The views of a scene show one set of named points, each view turned or mirrored, and shifted as a whole, with a little noise and some points left out.
In the rows, 128 means zero.

Scene 1
View 1
k726: [ 97 107 202 125 138  98 153 153 105 160 156 169  84  91 147 146  75 156
 138 104  60 137 147 223 105 144  98 117]
k35: [133 160 177 157 121 135 133 145 114 124 133 121  91  67 159 114 134 176
 105 132  94 147 117 181 117 149 120 122]
k272: [114 110 163 173 118 139 115 116 126 116 129 106 135 101 160 122 171 155
  84  93 120 118  69 176 115 114 100  78]
k971: [131 106 159 127 136 152 100 129 129 140 153 127 122  71 140 127 165 138
 117 118 128 134 138 219  79 136 150  83]
k593: [136 123 161 163 133 125  96  93 134 131 121 126 127 144 121 117 148 155
  98 109 116 125  90 172  86 114 107 106]
k879: [ 72 125 140 160  88 128 185 141  97 125 142 120 113  86 212 138 104 156
  86 105  66 118  68 170 157 139  75  83]
k668: [122 134 109 155 105 163 126 107 124 125 133  95 138 100 166 113 169 145
  81 131 125 127  74 161 112 123 129  84]
k799: [144 108 120 127 136 165  90 111 137 150 147 100 148 123 113 110 192 138
 107 138 156 129  89 178  64 106 166  96]
k785: [139 173 149 165  89 146 134 118 118 108 122 121  90  91 187 110 119 174
  96 139  94 146 116 166 115 168 103 114]
k504: [118  98 176 154 130 130 108 123 127 131 141 123 130 112 141 127 159 151
 105  93 119 120  92 191  96 117 109  86]
k551: [117 145 173 168 133 117 137 130 112 135 128 116 108 100 139 118 138 172
  94 121  90 137  81 165 124 115 106 119]
k837: [121 167 144 167  86 159 142 118 113  96 125 120  93  38 215 120 129 156
  82 127  88 142 138 192 134 180 106  79]
k264: [159 146 126 147 120 157  89  91 138 133 127 111 125 134 127 104 161 152
 101 147 137 140 106 165  69 132 143 113]
k365: [ 84 149 173 177 112 114 177 146  96 125 130 118 100  64 186 128 114 175
  81 111  61 132  73 168 164 130  79 105]
k23: [156 165 129 162 117 172  97 109 131 111 123  90 123  68 150  98 192 157
  80 148 140 146 107 170 100 137 153  96]
k474: [149 153 122 154 122 149 104  91 131 135 121 111 123 129 127 105 153 151
  92 149 122 138  96 157  85 125 135 115]
k351: [148 155 110 130  93 174 125 128 124 130 146 103 112 102 169 105 149 158
 106 161 130 144 107 161  88 155 152 115]
k698: [152 148 125 159 108 174  89  85 138 107 122 106 127  80 162 107 179 142
  83 134 137 138 128 187  89 151 141  75]
k823: [113 133 113 184 100 140 124  79 127 119 110  97 147 154 159 112 159 151
  64 115 115 114  33 130 119 103  87  88]
k208: [145 146 116 148  95 180 119 131 126 117 141  82 129  93 172 100 186 163
  91 146 146 136  72 152 101 137 147 101]
k991: [129 145 178 130 100 126 144 148 112 135 147 156  70 100 177 128  76 170
 136 132  75 148 152 196  94 180 104 127]
k976: [119 121 132 147 127 143 116  98 127 136 133 126 127  99 143 125 146 134
  95 122 109 128 115 193  97 127 126  83]
k756: [141 176 189 198 103 148 118 129 119  81 109 102  94  35 191 104 168 187
  71 114 102 147 106 174 141 160 101  93]
k833: [111  76 153 119 135 137 113 129 127 157 161 133 135 116 133 135 147 131
 125 103 123 118 108 210  78 116 131  84]
View 2
k668: [161 121 159  85 146  86 102 155 147 127  76 107  77 141 162  65 145 146
 154 122 194 111 149 141 154 155 117 140]
k837: [155 133 151 112 113 114  74 100 119 154 113  74  79 124 161 118 135  88
 136 104 188 165 140 189 158 150 117  91]
k799: [175 125 146  56 163  80 119 169 156 101  77 156  84 129 148  22 161 163
 150 137 156  96 195 138 169 123 155 171]
k833: [177 109 173  82 130 108 103 146 161 123 118 172 101 104 146  58 180 156
 112 133 179 118 190 142 126  82 143 165]
k365: [150  65 190  93 109 118  99 105 109 130 139  84 122 135 170 147 132 129
 125 114 200 147 115 139 124 142  65 119]
k35: [172  96 157  77 133 113 102 107 103 111 131 105 110 124 160 113 133 113
 129 127 144 144 161 171 156 132 114 124]
k991: [220 105 160  87 133 136  83 111 123 122 159 122 108  85 161 151 154  88
 101 155 145 157 174 201 127 122 118 111]
k879: [169  86 197 117 102 117  78 126 139 149 126  92 105 128 170 140 146 134
 119 118 229 135 113 136 103 147  65 114]
k264: [179 122 133  46 184  96 120 156 140 105  83 132  75 119 158  62 153 131
 154 150 152 124 177 178 178 143 152 158]
k551: [159  70 172  61 148 111 118 122 112 108 123 114 114 129 163 111 141 140
 134 136 173 136 143 149 146 131  98 151]
k976: [156 114 152  66 145 108 110 138 156 133  98 136  88 109 153  79 164 138
 134 125 193 131 163 159 152 119 137 146]
k474: [174 107 139  43 181  97 124 158 145 106  81 124  80 121 161  79 152 140
 154 147 169 117 161 165 170 152 133 153]
k756: [128 103 163 107 137 107  91  93  71 133 115  64  87 162 163  98 115 105
 152 108 162 172 131 183 176 141 110 128]
k504: [153  91 181  88 148 110 106 135 128 126 116 145  95 128 154  68 164 154
 127 135 183 138 161 152 139  91 127 176]
k823: [153  82 179  73 184  94 115 179 148 129  68 103  66 150 174  85 152 168
 165 148 234 119 109 138 143 164  91 177]
k698: [149 144 134  81 158  96  99 135 137 135  76 110  59 131 152  51 149 120
 157 119 173 140 168 183 185 136 159 141]
k726: [192  77 177  74 109 147  99  97 133 125 177 155 137  74 152 149 172 116
  81 139 164 155 176 169 108  78 116 128]
k971: [162 129 149  82 123 105 101 120 139 125 117 152  98 111 142  50 163 131
 122 117 152 132 199 161 157  88 159 144]
k785: [183 112 155  89 152 113  88 124 114 127 115  84  82 124 168 125 134  99
 140 142 167 152 143 193 155 160 111 117]
View 3
k879: [110 136 124 147 130 135 165 150  79 112 124  94 153  71  72 124 117 175
 132 151 146 102  54 125 108  91  79 119]
k474: [129  94 139  93 169 143 120 142 101 138 183 142 170  98 109 103 118  85
  99 108 105 155 129 141 139 171 132  86]
k593: [134 106 137 120 160 124 105 135  74 138 148 110 152 125 120  97 104  90
  98 107 122 152 142 155 150 155 119  98]
k264: [133  86 141  84 168 144 114 135 101 134 198 136 168 104 117 104 119  75
  99 100  99 154 137 151 147 171 145 102]
k837: [122  88 110 111 166 128 152 163 140 105 151 144 154  88  95 104 131 164
 153 141 120 108  59 147  95 142 104 183]
k756: [125 127 138 120 177 126 102 174 123 114 136 152 138  95 103 100 128 157
 145 126 125 140  51 131 106 195 107 191]
k351: [125  90 141  76 154 155 145 134 115 114 219 135 167  75  95 127 131 103
 111 111  97 127  95 138 126 158 137 119]
k23: [120  90 138  86 189 155 102 156 122 136 194 152 162  70 109 112 139 113
 128 121 107 161 107 141 137 196 151 141]
k668: [107 107 140 105 172 163 127 155  90 138 182 123 172  70  97 115 126 126
 128 132 123 160 109 133 143 137 141 109]
k726: [154  81  96 141 114  71 140  95  88 110 112  73 118 101  97 130 124 122
  96 121 137  34 107 174 110 151  63 121]
k991: [156  82 114 107 119  89 166 110 118  90 155 110 135 119  96 121 118 111
  98 104 110  52  79 162  94 149  76 145]
k833: [129  79 116 120 144 126 113 103  60 136 167  63 136  80 113 132 129 107
 107 126 136 108 157 176 165 135 133 111]
k976: [124  77 112 114 168 134 124 134  94 138 157 111 156  87 111 106 126 115
 121 129 126 128 137 161 143 145 125 111]
k272: [113 126 141 134 166 140 100 151  66 138 142  99 144  93 112 109 115 134
 127 131 141 159 115 142 151 143 128 132]
k823: [104 145 155 127 168 162 126 174  65 144 148 129 184 108 101  86  94 118
 115 125 127 200 113 118 148 110 124  74]
k208: [110 116 159  86 168 173 121 152  99 125 215 129 164  63  97 127 132 116
 122 118 107 160  92 128 142 163 155 131]
k551: [131 130 138 130 153 119 106 145  85 131 131 118 143  90  99 114 118 120
 103 119 129 127  91 133 126 180  96 108]
View 4
k833: [ 72  99 158  78 138  62 116 134 115 113 184 122 101 126 177 119 114 114
 162 126 114 117 134 149 101 165 136 154]
k351: [103 115 168 118 139 109 172 147 139  89 193  72  99 144 181 114 105 161
 106 129 173 123 138 116 131 128 145  95]
k799: [ 62 102 168  86 175  62 162 156 109 100 162  95  88 135 181 127 110 114
 123 175 181 107 147 146  95 152 139 124]
k208: [ 84 131 169 130 142  84 166 153 110  99 167  67  99 135 193 122 114 157
  94 130 205 118 148 124 144 117 151 114]
k837: [118 114 155 148  94 108 134 115 146  66 197  68 124 157 157 115 127 168
 111  53 136 138 147 138 202  84 129 137]
k504: [ 72 108 152 102 117  73 121 135  97 113 161 122 113 122 167 142 119 102
 136 108 137 124 126 151 127 142 129 156]
k272: [ 72 127 150 117 122  73 128 130  82 117 152 103 119 117 165 141 132 110
 109  92 163 121 135 148 150 123 135 166]
k756: [105 121 151 164  62 105 137 135 115  74 152  86 125 156 162 159 118 146
  86  69 177 148 140 148 217  69 119 133]
k551: [ 97 107 138 101  90 107 135 129  91 120 145 105 114 142 143 157 119 121
 108  79 142 146 123 128 145 145 146 117]
k474: [ 90 102 153  98 153 110 182 138 117  96 165  90 107 139 147 138 120 110
  94 134 175 120 129 126 119 139 130 107]
k971: [ 81  82 162  96 125  61 122 141 139  76 178 109  96 155 179 125 105 129
 155 140 129 124 150 163 131 135 123 136]
k726: [117  76 138  80  58 112  93 116 138 111 196 135 115 149 150 134 103 132
 175  61  48 156 107 135 126 169 132 122]
k365: [114 128 128 117  64 111 111 109  84 131 152  83 121 141 140 140 134 153
 108  15 122 155 128 119 185 132 164 132]
k35: [110  98 150 116  73 111 133 137 126  92 165  99 109 158 160 148 103 147
 118  88 137 150 129 134 162 125 135 103]
k264: [ 86 100 163 104 157 107 184 147 126  87 174  97 106 137 159 138 111 107
  98 151 178 115 128 132 112 133 121 110]
k23: [ 85 102 162 123 140  82 169 147 123  68 154  74  99 160 165 138 115 136
  90 140 200 123 159 147 159 100 131 113]
k823: [ 76 152 146 113 167 106 172 120  65 138 154  81 127  97 139 134 152  97
  69  79 190 108 124 117 136 134 148 156]
k593: [ 78 106 151  99 137 102 157 131 100 111 163 122 122 119 145 153 122  81
 109 118 152 121 114 139 115 144 118 141]
k879: [110 147 139 120  95 106 112 101  92 138 184  75 126 120 154 108 143 165
 119   7 114 140 128 111 174 136 170 154]
k698: [ 84 100 167 127 154  84 165 137 139  59 180  80 109 149 164 123 123 123
 104 135 178 112 154 155 154  96 113 140]
k785: [118 116 153 140  93 136 160 130 136  88 191  87 126 142 156 133 116 145
  97  73 147 140 121 118 167 108 127 110]
k976: [ 86  98 152  95 146  85 143 123 120  94 178  93 109 141 148 122 127 116
 127 108 136 120 143 146 132 136 131 143]

Which points are out of place in each view (at most two, in the order of its rows)? Write none if all are in place.
view 1 -> none
view 2 -> k264
view 3 -> k879, k551
view 4 -> k756
